Each row is a point on a landscape with many valleys, with its height.
A ball rolls from a point to the lowest of its 2 nearest points, and stops where none of them is lower. Distance is the straight distance between rows; heights are no part of it.
q420: [-23  -1  10  -9  -4 -19 -16  21 -13  12  18  -9  -4  22  -7   8  -8 -15
  11  27   1  -8  -3 -21  -1  11  17  -1 -26  21 -16 -10  22  27  33 -25
  28  33 -21  12 -34  -4   2   4 -25   2  31  15  -9   0]  height 3.36
q251: [ 14 -13  15  12   4  31 -44  15   9   7  16  -8  -4  -5  13 -23  36  -6
 -13 -30  18  11   4   9   6 -28 -13 -34 -20  20  -4   0  19 -28  -3 -14
 -39 -15   8  -4   1 -11  -4   0   6  -7 -14   0  22  24]  height 6.50
q811: [-23  -9  15 -10   6   1 -18  -1  20  17  -5 -37   4  -6  -7 -34   7  35
  26   4   9 -23  47 -21  -9 -31 -10  11 -15   8  43   3 -10 -22 -26   6
  -2  -9   6  -1  14  -8   3   4  -4  13   7  14 -21 -21]  height 6.75
q471: [ 19 -22  11  14 -20  18 -28  30 -18   8  35  -4  14  25  11   4  -1 -19
   8 -24  19   9 -24   6   2  -3 -16 -23 -12  23 -33  -4  22  -3  10 -55
 -34 -17 -19  -9 -14 -15   4 -21  26   4 -16  -6  10  21]  height 3.63
q521: [ 11  10 -18   9   7   4  32 -16  -4 -15 -12  25  -7  -3 -15  24   8 -21
 -11  34 -19   8   1  13   2  19  25   3  16 -16  -7  11 -13   3  17  30
  31  10  -6  -6 -13  18   8   6  -3 -18   0   4  -3  -8]  height 4.75
q497: [  8  -5  -1  19  -9  20 -18  26 -32   2  22  22 -19  32  29  13  22 -19
  -8   0  15   8 -19   5 -20  22   6 -26 -12  25 -24   6  24  -1  45 -24
  -1  -3 -20  12 -21  -2 -20   1  -6 -13   2 -12  15  36]  height 3.37
q325: [ -4  13   6   7  -7 -15  10  27 -39  -1  27  13  -9  37  14  14  -5 -18
  11   8   4   4 -17  11 -12  18   4  -3  -7  19 -21   1   1  26  40 -19
  22  -4 -17  14 -28   7   9  -7 -21   2  12 -12  -6  -6]  height 4.13
q88: [ 25  -3  20  -6  -7 -21  38 -32  12 -17 -29   0 -14 -34  12  19   6  16
  10 -27   4  -4   5  19   4   4 -12  -1  50 -32   8  -3 -23  26 -23  40
  13 -26  12  -4  24   6 -12 -21  20 -13   6   4  13 -17]  height 6.39
q94: [ 12  -6  43 -14  -2  -8  -8  15   5  -3  -4 -15 -17 -11  36 -16  -2  29
  25 -42  33 -10   1  19  -9 -29 -30  -9  11   6   9   3 -16  12 -16   9
 -21 -35  15  13  26   3   8 -18   2  -5   3   2   7 -17]  height 6.41
q725: [ -8  13 -16  -9  11  -7  41 -34  20   0   4 -19  -5 -17 -43  -4 -15  38
  -1   0   4 -39  19 -18 -18 -11   0   3  34 -10  26 -20 -13 -11  24  -6
  22 -22  11 -35  -3  10   2  -1  27 -14 -12  -1 -27 -28]  height 0.91
q441: [  1   2  20 -10  26   6  -7 -13  15  -2  -9 -17 -31 -21   3 -36  36  37
   1  -2  28 -19  30  -5  -9 -32   2  -7   5  12  34  -5 -15  -5  13  22
   1 -17  20  -4   4   6   2  13   0 -20   8   6   0 -28]  height 3.28
q348: [-18  16   3 -12  14 -15   7  -9   4  13   8 -23 -18  12 -16 -17 -14  16
  -2  27   8 -31  29 -21  -1  -5  10  22   0   5  33 -20  -5   0  28  17
  21  -3   6   5 -11  11   0  13 -14 -12  25   7 -25 -34]  height 4.09
q523: [  7 -11  -2  -6   9  -8  20 -33  26  -8 -20  -9  -6 -32 -21  -4  26  27
  -1   1   7 -11  22   1  -6 -16   0 -19  20  -6  32  -7 -10 -11 -22  17
   5  -8  19 -21  15   3  -8   5  21 -19 -14  10  -6 -16]  height 5.19
q151: [  9   0  22  -5 -13 -26  31 -11  15  -8 -31   0 -10 -13  23  16 -28   8
  23 -18   1   4  -3  22   6  16 -20  27  42 -35   9   4 -36  31 -20  40
   7 -24  -1  20  30   5  -3 -30   3   1  13  -3   0 -20]  height 6.69
q945: [ -8  -6 -11   1  -5  11   3  14 -12  -4  15  11  23  16 -17  11  -5 -16
   0   8  -8  10 -13 -13  -5  11   5  -9 -14  12 -29   3   8 -12   8 -23
  18  17  -3 -24 -23  -1   2  -6  -4   8  -7   8  -6  13]  height 3.92
q525: [-25   8 -36  -1  -7   7  -9   0   4 -11 -15  12  21  -2 -13  14 -27 -24
   0  36 -40  13  -2  -2  12  14  23  22 -21 -22 -11  13   9 -15 -17  -2
  -6  40   1   4  -1  -5   5  19 -19  11  -7  11 -14  34]  height 2.24
q785: [ -5 -16 -36  18 -17   1 -15  14  -7  -8  21   2  54  10 -33   3 -10 -23
   5 -12 -15  15 -29 -13   6  -2   4   3  -8  22 -42   4  18 -21 -10 -46
  -9  27 -13 -37 -17 -21  -5 -10  25  20 -15  11   8  34]  height 4.65
q964: [  7 -30  27  13  -7   6 -30  22 -15  25  39 -12  12  28   5 -10   2  -6
  12 -24  32  -4   3 -13  -1 -19  -7 -40 -19  27 -26  -7  24   0  13 -59
 -26  -9 -25  -3 -11 -20  22 -18  14  -8  -5  -1   6  12]  height 4.17
q999: [ 22  11  15   0 -13  12   9  26 -20  -4  11  16  -7  18  39  19  -6  -8
   1 -21  -3  11 -29  24  -5  21 -13  -7   3  11 -24  11 -14  16  12  -5
  -4 -28 -12  10  -6   6   1 -27  -4  11 -13 -17   3   5]  height 8.93
q181: [-17  21   3 -14  14 -39   2   9   0  25   4 -22 -14  21 -17  -5 -41   9
  -8  28  11 -33  24 -14   3   3   6  32  -6   4  29 -26  11  22  42   9
  35  -8   0  20 -13   3  -1  18 -19  -8  55   8 -34 -33]  height 4.60
q868: [ 18  12   4  -1  13   2  31  -3  -7 -15  -8  22 -23  -2  10  11  20 -13
 -17  11  -4  11  -4  16  -2  15   5  -1  22  -4  -2   0 -19  14  32  32
  19 -14  -1   4 -21  12   2  -2 -13 -22   2  -5   8 -17]  height 4.33
q454: [  5 -13 -14   0   9  14  -2 -33  19   7 -12   4  -1 -39 -20 -30  40   5
 -27  15   3  12  17 -10   0 -21  22 -36 -14  11   3  11   1 -42 -20  21
  -3  20  13 -23  14 -13 -14  18   5  -7 -17  16   8  14]  height 7.24
q929: [ -1  -2  -6  -4 -13   6  12  -1  13 -17 -13  -8  28 -14 -12  22 -11   4
   8 -18 -14   9 -15  18   1   3 -11   4   4 -18   3   4 -16  -5 -39   4
 -14  -9  -3  -8  20   2   6 -15   8  15 -25  -2   2   2]  height 6.02
q211: [-21  28  -9  -8  10 -42  -4   0   5  20  20 -19 -29  10 -24  -4 -17   2
 -15  39   7 -43  17 -34   6   4  21  24   0  14  18 -33  24  31  46   1
  39  29  -6  16 -19  -1 -16  28 -30  -7  53  15 -24 -33]  height 4.96
q65: [ 11  12  13   2   3  11  13   7 -19  -2  -4  26 -36   2  51   9  22 -14
 -14   0   8  18 -12  16  -2  17   0   6  12   1  -5  11 -24  22  33  33
  21 -17  -5  18 -16   9  -7  -5 -20   5  16 -21  24  -1]  height 4.74
q206: [ 42   0  10  -2  -1  21 -24  28  10   1  11  -7  20 -22  15 -19  39   9
  -7 -59  22  -8 -11  20   9 -32 -37 -47  -8  14   7 -10  15  -1 -12 -25
 -45 -20  12   2  24  -1   1  -4  23   1 -11  -2  21 -11]  height 8.42
q693: [  7   4  34  -9  10   2  10   1   1   0  -1   1 -18   2  35 -20  17  14
   9 -24  19  -1   4  13  -2 -11 -17  -9   8   8   7   0 -20  23   8  13
  -7 -33   9  16  -2  13   8 -14  -5 -12   3 -11   2 -24]  height 6.78
q89: [  6  -3  19  -8  21  15  -8  11  16   2  20 -26  -5   0  -6 -37  23  24
   8 -16  20 -26  30 -19 -14 -34 -12 -28  -6  23  10  -3   7 -10  10 -16
 -16 -14  13  -9  -1  -2  17   4  10 -18  -9   1  -3 -33]  height 5.21
q436: [ -2  11 -33  26   1   6   0  -1 -20  -6 -26  44 -24   3  28  21   9 -38
 -26  36 -24  22  -8  15   6  45  22  29  -2 -29 -14  22  -7   4  29  36
  21  13 -14  23 -13  22 -10  24 -24  -4  21   0  16  22]  height 4.04
q464: [-10  -3   6  -5   3 -14   7 -10   9   3 -21  -9  -9  -2  20   2 -19   6
  14  12  -5  10  13  11   8   0   1  38  -4 -32  27  -4 -24  11 -16  32
  11 -11   2  15   8   3  11  -8 -19   3  14  -5 -16  -2]  height 6.95
q507: [-15  12   5   1  18  -3  -3   2 -11   0   3   4 -21  12  -2  -7  13 -10
 -13  30   5  -2   3  -8  -2   0  20   2 -18  12   1  -1   9   9  22  13
  22  14  -2   6 -20   2  -5  10 -25 -12  19  -5   0 -11]  height 3.39
q108: [ 18  19  25  -6 -11   1  11  -4 -14   0 -17  33 -25  -2  67  11  -6  -1
  -6 -34   3  19 -21  28  -2  25 -20  10  30  -8 -18  20 -29  25  15  35
   9 -18  -9  21  -3   3 -12 -19  -3  12   2 -22  26  15]  height 5.06
q388: [  7  18  16   6  22 -15  22   3 -19   3  -3  22 -38  24  21  -1   7 -16
 -29  25   7   2  -6  11  -3  18   9  20  20   4   5 -18 -19  35  54  42
  27 -16 -19  25 -18  19   2  16 -22  -7  42 -18  17 -27]  height 2.34
q995: [  6   9  11  -8   8   0  33  11 -13 -10  27  -3   8  23  -2   5  -9   5
  14 -11  13  -7  -2  -3  -8   3  -6  -1  14  18  -8  -8  -9  17  27 -15
   7 -17   2  -8 -13  13  17 -16  19 -14   2 -12 -12 -34]  height 3.07
q85: [ 33  -3  -4   8 -18  14 -17  22  17   0  20  -1  37 -26  -2 -10  19  -4
  -7 -65  13   2 -29  18  15 -22 -29 -38  -2  16  -2 -17  15 -11 -35 -41
 -47  -8   5  -6  22  -3  -2  -7  37   8 -15  -3  24  -8]  height 8.18
q723: [ 15  -6  16  -3   2   2   8  20 -22   0  34   0   7  27  14  -1   2  -1
   5 -16  17  -3 -13   5  -5  -4  -7 -18  -4  25 -17 -10   8  16  21 -26
  -6 -15  -1  -1 -16   8  19 -16  11 -14  -8 -11   0  -9]  height 2.30
q536: [ 13  24  28  -4  24  -8  17  10 -17  -1  12  14 -47  32  23  -7  16   8
 -19   2  22 -13  -2  14  -8   7   8   0  24  10   5 -15  -9  35  58  14
   8 -25   3  15 -16  10  12   8  -9 -25  24 -29  13 -38]  height 1.32
q809: [-20 -13  -9  -2 -11  11 -23  26   9  -3   4 -15  31   5 -14  -5 -28  -7
   3  -3 -17   7  -8   0   3  -7  -5   3 -27  -8  -4   6   3 -25 -39 -22
 -36   5   6  -7  15 -16   8  -3 -14  29 -18   0   0  23]  height 5.32
q154: [-27  -9   7  -6   1  -2 -18   6  16  27  19 -39  28   7 -29 -28 -17  19
  26   9   3 -20  32 -29  -6 -24 -12  13 -16  18  32   2   4 -22 -29 -18
  -2  -5   3 -14   7 -18  -4  -2  -1  19  -2   7 -20 -12]  height 6.34
q352: [-10   7 -16  12  15   5 -14  -1 -15  -6 -16  26 -19   5   4   5   7 -23
 -18  30 -13  12 -13   0   4  24  17  13 -20  -8  -8  15  10   1  27  28
  26  19  -3  13 -15  17 -11  23 -31  -9  23   4   7  15]  height 3.79
q435: [-14 -20 -18  -3  11   4  -1 -44   7  15 -33   7 -11 -29 -24 -24  26   4
 -20  40  -5   0  32 -20  -5 -13  30 -13  -7  -6  25  16  -5 -36 -33  29
  10  33   3 -17  15 -18  -8  24  -6  -7  -8  15  -1  15]  height 7.53
q97: [-41 -13  -2 -10  -3   3 -40  10  13  20   7 -20  26  17 -19 -18 -31  -9
  12  21 -14   1  11 -20  10 -10   4  15 -41   1   6   9  17 -22 -37 -20
 -17  26   0   0  10 -25   6   9 -24  36   7   8 -16  25]  height 4.99
q426: [-24  -7 -33  -9   4   1 -20  -9   6  -2 -29   7   4  -7  -6   4 -12 -12
  -4  31 -18  17  13  -2  13   1  12  18 -32 -26  13  17  -2 -14 -29  17
 -10  23   4   5  12   6  13  16 -29  12   1   6  -5  35]  height 2.63
q593: [ 16  -7  26  -9 -18  -7 -18  18   8  -6 -10  -1   3 -28  26  -7  -5  15
  15 -56  21  -2 -16  28   5 -23 -41  -9  19  -6  -5   0  -9  12 -37   5
 -24 -30  13  13  27  -1  -6 -25   4  12 -13  -2  17  -7]  height 6.03
q378: [ -7  -6  -9  -3   5  -3  15  -6   1  -3  19  -6  22   0 -39 -14   8   2
  -5  16   2   1   7 -27   3  -4   9 -14  -7  16  -6  -2  16 -16  -3 -17
  15  28   1 -29 -17  -9  -5   5  -1 -12  -9  10  -6  -5]  height 3.31
q846: [ -3  -3 -11  -5   4  -7  35 -43  10   4 -20 -10  -8 -16 -48   9   1  16
 -16  37 -13 -14  31  -8  -5   3  19   6  18 -23  32 -12  -2 -12   0  18
  23   4   8 -27   7   5  10   7  12 -17 -12  11 -25 -13]  height 8.09
q921: [  5   1   9  -6 -13 -13  37  -7  12  -8  -8 -12  12  -1  -1  24 -40   5
  26 -14  -4  -2  -4  24   5  13 -14  32  26 -27   5  -8 -31  13 -24  15
  12 -21   8  13  30  -2   4 -30  10   2  -5  -7 -24 -25]  height 6.92
q648: [  1   1   7 -14  16   2  18  -9  13  -8   9 -18   0  -9 -16 -19  18  30
  -2  -4  16 -13  14 -11  -6 -13  -6 -13   2  13  15   0  -5 -11   5   9
   3 -11  13 -12   3   9   8   8   3 -14 -12   3  -9 -25]  height 4.37
q768: [ 22   3  13   0   0   1  17 -27   5 -16 -36  25 -33 -35  45   5  21  -1
  -5 -14  -1  16 -15  18  10  14  -8   3  33 -27   1  11 -33  21  -7  50
   5   0   1   7   2  11  -7 -12   6 -15   4  -3  25   4]  height 5.73
q261: [-12  16 -13 -14  -2 -31   3 -19  11  22   3  -7  10  -2 -32   5 -34 -11
   2  50 -25 -23  22 -18  17  13  23  25 -21 -18  13  -6  23   4  -2   5
  46  42  -6  10 -17   6 -11  31 -17   6  33  20 -37 -11]  height 3.97
q894: [ 14 -11  -7   8   9  26 -27  -3   8   2   5   2  -4 -20 -11 -34  45  -3
 -19  -5  12   9  10  -7   5 -23   7 -34 -16  19  -3   8  12 -43  -9   5
 -25  11   9  -9   1  -9 -10  12   0  -7 -18  15  14  14]  height 6.90
q918: [-26 -23  23  -1  -2   3 -29  11  10  26  39 -39  24  25 -30 -31 -11   8
  29   0  13 -19  31 -43  -4 -30  -4  -5 -21  28   2   6  18 -12 -13 -43
  -9   9  -8  -8  -4 -32  -2 -11   9  22   2   8 -15  -9]  height 5.87
q863: [-15  -8 -11  -8   7 -13   3 -31  12   9 -26  -9  -1 -12 -10   4 -15   7
   3  36 -18   1  28   1   8   1   8  37  -6 -39  35   0 -12   6 -28  31
   9  10   4   3  13   6  12  -1 -10  -2   8   3 -26  -1]  height 6.76
q549: [-34  -5 -23   6  -3   9 -50  18  -7   9  -1  12  -1  22   3   4  -9 -27
 -11  21 -14   6  -9 -18  10  25  29   2 -40  14 -26  10  33 -10  11 -27
   3  45  -8  14  -4  -7 -31  36 -24  10  19  13  -3  58]  height 7.62
q270: [-15  17  -8 -11  19  -9  21 -25  13   4   0 -25 -29 -18 -21 -22  -7  45
  -7   7   8 -43  37 -23 -11 -18   5   1  12   0  37 -15 -10 -14  36   7
  16 -18  18 -19  -5   8  -3  16   8 -21   9  -2 -23 -37]  height 2.94
q731: [-18   8 -12  -9  -3 -22  -4 -27  12  29 -12 -13  14   2 -40  -7 -30   1
   4  55 -30 -10  39 -27  12   3  14  30 -25 -22  23   5  23 -13 -25   6
  34  35   4  -3   3 -10   0  26 -14  23  16  12 -36  -5]  height 4.29
q324: [-12   9  -9 -10  -3 -26   1   7  -7  11  15  -8   8  13 -17   8 -21 -18
   4  40 -13 -12  -2  -8  11  13  16  19 -25  -2  -4  -4  17  18   7  -5
  42  35  -7   8 -24   7  -3  14 -18  12  34  16 -32  -8]  height 3.69
q403: [-17 -13  -6  -3   5  13 -17  -7   4   1 -28 -10  -4  -7   5 -12   3  -2
   3  11  -7  24  12  -1   2  -9  -4   5 -24 -16  15  10 -12 -18 -32  23
 -21   3   5  -5   7   1   7   4 -21   6  -3   1   5  20]  height 3.13
q327: [ 15 -11  14   9   9  22 -31  19  14  16  27 -22  14   0  -6 -36  32   1
   6 -27  27  -6  17 -17   3 -40 -11 -38 -16  31  -3   0  12 -21  -3 -30
 -33  -6   1 -13   7 -15  11   1  22  -1 -16   7  12 -12]  height 5.97
q529: [-13  14 -18  -4   8 -21  37 -45   9  11 -11 -11 -12 -13 -44  -2 -15  21
 -12  49 -15 -36  38 -24  -3   2  19  21  17 -11  36 -13   5 -16  24   6
  43  12   7 -27   0  -6  -5  19   5  -8  10  14 -37 -17]  height 8.35
q249: [ -8  -9 -36   7  -6  23 -22  14  -3 -28 -25  23 -10  24  34  12  -1  -7
 -19  -5 -25  27 -22   1  -8  31   1  41   4  -9 -15  17  15 -14  -8  -7
 -47   4   6  20  23  -7 -21  23 -10   8 -10 -13  15  67]  height 7.46
q237: [ 11 -12 -15   8  -4  14  16 -27   1 -16 -41  28 -19 -28  13  20  21 -11
 -18  10 -13  26  -7  17  10  18   8  -1  22 -28  -7  10 -23   0  -9  40
  -8   4  -1   1  -1  15  -6  -2  -2 -11  -7  -3  17  14]  height 6.01
q897: [ 23   6  29  -5 -17  13  -2  21 -22  -1  16  15   1   4  48  12   8  -5
  -1 -49  20   9 -33  24  -4   5 -26 -23   7   8 -23   3  -1  16  -1 -17
 -24 -31   0  12   1  -1  -4 -21  14   1 -14 -14  16  -2]  height 8.82
q8: [ 10  -9  14  -3 -10  -5   2   7  11 -12 -12  -3   6 -23  21  19 -15   7
  20 -37  -3   7 -22  27   1  -2 -21   6  13 -20   0   6 -19  10 -38  20
 -14 -22   5  16  23   1 -12 -22   7  10 -18   1  12  -3]  height 5.72
q606: [-17 -18 -12  -3  11  -8  25 -62  19  19 -38  -7 -10 -28 -29 -12  17  21
 -12  43 -16  -7  47 -22  -9  -5  21   5   2 -18  28   3   5 -28 -22  24
  20  21   9 -24  25 -10   5  11  11  -5  -9   9 -16  -3]  height 7.80
q896: [-10  -6   4   1   8  13 -31  -2  27  14  -6 -24   3 -14 -21 -52  29  26
   2  -1   8 -12  46 -19  -8 -41  -6 -18  -7  22  32  11  -6 -39 -35   3
 -18   0  11  -2  15 -19  -2  15  10   7  -9  15   0  -8]  height 7.23
q250: [-21  24  -8   4   7 -41  -2   7   0  13   8  -5 -26  19 -19  15  -4 -18
 -13  45   8 -37 -12 -18   9   9  27  17  -5  18  -7 -34  24  45  53   3
  49  49 -23  33 -37  12 -14  24 -27  -2  58  21 -15 -31]  height 5.20
q820: [ -6  -2 -23  16  -9  19  -5  21 -18  -9   9  11  21  15   2  24 -14 -25
   4  -3 -17  17 -27   4  -4  18   6  11  -7   7 -32  10   7 -13   0 -31
  -6   9 -13  -9 -11  -2   2  -1   1  13 -19  -3   1  33]  height 4.23
q663: [ 27  -1  -8   6 -16   8 -12   5  13 -19 -21  23  21 -36  21  17  21   0
 -14 -50 -10  20 -36  29  11   4 -16 -20  14 -19  -8  -6   5 -17 -31  -3
 -37  -3  10  -6  14  -5 -17  -2  17   6 -24   1  38  27]  height 7.67
q941: [ -8  -5 -10  -5   4  -4  22 -26   8   8   9 -12  39  -3 -57  -8 -10  11
   9  11 -16  -7  13 -27  -9 -12   7  -8   3  11   8  -1   8 -33 -27 -25
  20  19   9 -40   5 -16  -1   6  22   7 -17  10 -10 -11]  height 2.23
q328: [-26  -8 -29  -1  -4  16 -33  22 -15 -13  -7  15  -8  27  19  11 -12 -16
 -15   8 -20  19 -14  -1   3  25  15  24 -25   3 -14   9  21 -18   7 -19
 -21  15  -2  19   5  -5 -22  21 -30  10   5  -5  -3  58]  height 7.54
q876: [ 10   6  17  -4   6   3  20   3   8 -10  18  -8  31  -8  -3   7  -5  14
  22 -51  11 -11 -22   9  -7  -9 -24  -1   7   3   0  -9 -12  19 -15 -18
  -6 -23  11 -10  12   8   5 -18  38   2 -17  -2 -10 -38]  height 7.47
q444: [ -9   5   2  -7  -8  -8  -1  10 -11   8 -14   2  -3  11  32   5 -30  -8
  13   0  -3  15 -12  24  10  10  -5  27  -5 -11   8   8 -22  15 -16  26
   3 -18  -5  33  18   1   7 -18 -29  13   5 -12  -9   8]  height 7.13
q887: [ 20  -8 -35  17  -3  12 -11   7  -4  -3  29  12  39  -9 -38 -14  10 -26
 -11 -17  -7  25 -17 -20   3  -8   9 -31  -7  24 -41   0  22 -30  -1 -30
 -14  33  -9 -39 -17 -11 -13  -3  36  -2 -23  14  14  19]  height 5.11
q511: [  8   4 -21   9  -5  11  33 -13   1 -20  -8  20  17 -13 -21  25   2 -13
  -3  21 -30  14  -7  11  -2  19  14   1  12 -18 -15  15 -10 -10  -4   5
   9   8  -7 -17  -9   7   8   0   8 -15 -27   4  -4   5]  height 5.07
q654: [ -3  21  11  17   0   1 -20  14 -36   8   8  34 -50  30  35  22  14 -13
 -22  24  15   8 -23  10 -14  31  23   2 -10  15  -7   0  10  24  55  14
  20  -8 -22  34 -23  16  -9  18 -34  -3  31 -22  29   6]  height 3.19
q527: [-11   4  22  -4  13  -6  -6  12 -14   6  26  -3 -26  27  -4 -12   8  -1
  -2  17  20 -19  10 -19  -8  -1  13  -9 -11  28  -8 -14  14  25  40 -11
  17   6  -6   6 -26   4   8   5 -27 -18  20  -2   0  -9]  height 2.89
q121: [ -8  -2  15   4 -32  12 -14  32 -19  11  14   7  11  27  35  11 -30  -3
   8 -26   7  15 -30  18  -5   6 -21  11 -17   5 -19   0  -1   0 -16 -27
 -41 -28 -14  16  21 -16   4 -31  -4  23 -25 -16   3  25]  height 5.88
q905: [ 25  18  -7  -7   4  -3  53 -16   4 -26  -3   3 -13  -1  -7  18   2   4
  -9  -7   1  -8  -3  12  -2  16  -5  -2  42  -9   2  -8 -20  22  24  18
  20 -20  11  -8  -5  15   5  -9  15 -22   3 -11  -4 -41]  height 3.68
q752: [ 25   4  26  -7 -10  -3   1  -2   2 -15 -22  16 -11 -19  46   7  13   5
  -1 -44   6  16 -20  26   4   5 -31  -4  30 -17 -11  11 -15  21 -15  28
   0 -19  13   9   8   4 -23 -15   9   6   1  -3  28   4]  height 5.38
q734: [-18 -14  29   1   1  -9 -23   0  -1  19  40 -36   4  24 -23 -31  -4  10
  21   5  25 -29  33 -50  -1 -31  -1 -23 -16  41  -9   4  34   5  28 -52
   0  17  -9 -14 -10 -24   6   2   9   3  14   1   2 -16]  height 5.30
q705: [-24   4 -27 -12  -4  -5 -22  -8  10  21  -5  -9  32   2 -35 -11 -45  -3
  11  41 -31  -3  25 -24  17  -2  10  26 -30 -20   9  19  16 -18 -46 -12
  -1  39   4  -3   2 -16   2  26 -25  28   8   8 -16  18]  height 4.67
q405: [  0  -7 -23  -1  -4  -3  16 -33  10   2 -30   2   6 -20 -18  22 -10  -3
   4  34 -36  11  16   7   9   4  20  26   1 -45  15   7 -16   8 -32  23
   2  15   2  -2  22   6  27  -7   0   1 -14   2 -13  11]  height 6.55
q110: [  7 -13 -31   6  -2  30 -17  10   7 -30 -25  13  -2 -18  25  10   8  -8
 -21 -27 -23  25 -26  13   1   7   0   2  10 -16 -15  10  -3 -27 -22   8
 -34  -6  13   1  15  -1 -25  10   7   6 -21  -4  25  44]  height 7.48
q586: [  2   1 -29   2 -16  19 -21   9  -6 -25 -26  20 -16   0  50  21  -9  -3
 -10 -27 -20  24 -29  16   0  22  -7  24  16 -21 -19  12  -7 -10 -14  14
 -33  -8   1  16  15   1 -20   2  -9  13 -11 -19  22  53]  height 7.37
q336: [ -3 -11   8  -3  -7  15 -21  23  -2   1  13  -8  18  13  14  -7 -17   0
   5 -20   1  12 -20  12   0 -11 -14   3 -17  13  -6  -3   4  -7 -26 -18
 -38 -13  -2   1   7 -14   8 -18   0  16 -17  -4  -1  11]  height 5.63
q474: [ -5   6  -5   1 -14   6 -10   4 -12  -6 -36  22 -14   6  55  12 -26 -13
   4 -15 -14  26 -21  21   5  22 -13  37   5 -28 -12  17 -17  11  -7  21
 -15  -9 -13  30  16   6  -9  -9 -17  12  -1 -20  15  32]  height 7.26
q661: [ 17  10 -14   5   6   2  37  -4  -8 -23  16   8  29  -7 -27  13  11  -7
  -2  -9 -15  10 -19   2  -6   3   2 -17  19   5 -11   0  -1  -7   4 -15
  13  16   6 -30 -12   6  12  -9  24  -8 -19   5 -12 -11]  height 5.51
q161: [ -5 -14  17  -3  27 -10 -10 -26  23   4 -34 -14 -30 -30  14 -32  31  38
   4  10  20  -9  38 -11  -1 -25   2   3  12 -11  48  -5 -23 -14 -11  38
   9  -9   9   4   3  10  -3   7  -4 -10  17  16   2 -11]  height 1.95
q104: [ 28   1 -33  11  -2  13  17   0  -7 -16  19  23  48 -15 -27   8  19 -18
 -12 -16   3  17 -30   5   3   2   9 -21   6  14 -25   1   7 -22  -1 -28
  -4  19  -3 -32 -16   1   0  -3  40  -3 -33   5   5   3]  height 5.59
q470: [ 11  17  -7  -7   3 -10  51 -22  12 -13   3 -13   8  -6 -27  19 -14  17
   8  -5  -5 -17   4   4 -10   3  -6   3  26 -14  14 -15 -15   4  10  -2
  17 -19  11 -30   2  11  11 -10  31 -12 -16  -3 -30 -28]  height 2.66
q54: [ -2 -13 -12   6 -16  -2  16 -26  19 -15 -43  -6  14 -29 -11  25 -11   2
  11   0 -27  14   1  17   3   0  -6  14  19 -44  -1   7 -17   2 -52  21
 -14   2   8  -2  28  10   9 -16  11   6 -19  -3   8  18]  height 6.29
q253: [ 43   9  32  -4 -12  14 -18  24  -6   2  12  17   1 -12  45  -4  28   0
  -2 -63  26  -3 -20  26   6 -16 -34 -39   1   8 -10  -4  16  14  -2 -22
 -32 -34  22  13  12   8   3 -12  21   0 -16 -14  22  -4]  height 8.66
q2: [  7 -14 -17  15 -11  10 -17  25 -18  -3  30  -2  42  13 -16   7  -9 -16
   9 -32   2  13 -37  -2   6   0 -16  -5  -8  22 -31  -4  16 -17 -16 -49
 -34   0  -8 -23 -12 -10  11 -22  31  20 -26  -3   4  21]  height 4.21
q759: [  5   3  25 -16  -2 -14  33   6   5  -3  11  -8   6   1  -2  12 -38  19
  24 -31   7  -9 -18  21  -7   2 -31  10  19  -1   5  -5 -28  16 -12   0
  -1 -37  10   4  28   7   0 -26  18   0 -11  -4 -15 -37]  height 7.17
q602: [  5  -4  27  14 -11  17 -15  20 -28   3  33   6 -14  31  29   9  13  -7
   4  -7  25   3 -11   0 -13  -1   2 -36 -15  21 -33   0  22  13  34 -27
 -16 -13 -20  18 -25  -1   6  -6   4 -14  -5 -12  16  19]  height 3.00
q604: [  2  11   3  -4   3 -12  33  13 -14  -4  17  -3  -1  26 -10  10 -16  -8
   5  17  -4  -5   2  -3  -1  20   6  14  13   6  -4 -13  -6  21  35   0
  31  -4  -5   8 -21  13   9  -3  -7  -5  13  -1 -12 -21]  height 3.71
q13: [ 33   2  -7   9 -16  -2 -10   8  18  -9 -13   8  42 -48 -12   6  19   5
  -8 -61  -1   5 -30  25  15 -14 -29 -33  14 -10   4  -9   6  -4 -45 -11
 -45  -9  10  -8  32  -8 -13  -4  31  19 -19   6  34  -5]  height 7.90
q560: [-15  -2 -24   1  -6  -6  10 -13  14   1   4  -8  42  -1 -53  11 -23 -15
  11  18 -33  14  -6 -24   6   2   7   4  -4  -1 -14   4   9 -25 -32 -23
   7  36   1 -29  -2 -17   8  -3  15  20 -23   8 -15   7]  height 0.88
q70: [ -4  13  -1  21  -4   5  -8  26 -36  -1  16  23 -32  32  27  29  10 -23
  -5  21   8   2 -12   5 -21  26  24 -14  -9  21 -26  -6  15  26  60 -17
  24   8 -31  24 -30  13 -14   6 -26 -10  20  -8  18  19]  height 3.46
q564: [  5  22  -1  16   4 -18  -4  20 -31  18  -1  31 -32  37  31  19  -1 -33
 -29  35   4   5 -16  17  -7  40  14  21   5  -3  -8   0  -8  35  60  30
  38  -3 -21  43 -22  18   2  12 -30   3  46 -11  20 -14]  height 2.85
q800: [  5  14  23   7  21  -6   4  14 -24  -2  23   6 -38  38  10  -2  18   0
  -3   9  29 -16  -5  -3 -18   2  13 -19   6  29 -15 -15  10  33  56  -5
   6 -14  -8  14 -19   7  16  10 -18 -26  20 -19  16 -20]  height 2.27
q558: [-20   3 -29  -4 -12  -3   0   0   8 -11  -7  -6  36   0 -26  18 -36 -13
  13  18 -39  14 -12   2   9   9  11  34 -13 -28  -5  13   5 -16 -32 -15
  -8  29   0  -7   4  -7  17   4   3  25 -28   5 -14  17]  height 1.76
q209: [-13 -28  36  14  -3   1 -37  12   0  21  44 -29   0  22 -10 -23   6   0
  21   0  26 -19  30 -36  -3 -26   6 -47 -26  35 -22  10  30   7  30 -52
 -18   2 -23   1 -14 -28  22   1  10 -10   1  -3  11   5]  height 4.76
q262: [ 22  -1  10  -7  -6 -21  25 -34  21 -17 -28  -7   0 -54 -13  14  23  36
   6 -34   7 -15   9  14   0  -8 -16 -23  38 -22  24 -20 -13  11 -29  23
   6 -15  28 -15  26   9  -5  -7  39 -15  -4   6   3 -15]  height 5.90
q63: [-12 -22   9  -5  20   2 -26 -19  13   4 -31 -10 -18 -15  17 -31  15  18
   9  17  12   7  29  -9  12 -20   3  11 -18 -12  41   4 -16  -8 -20  41
  -1   3  -2  10   7  11   2   6 -26   2  18   8  -1   4]  height 2.92

Where does a ball stop that starts at each point below?
q759 -> q161
q846 -> q161
q811 -> q471
q444 -> q8
q336 -> q536
q325 -> q536
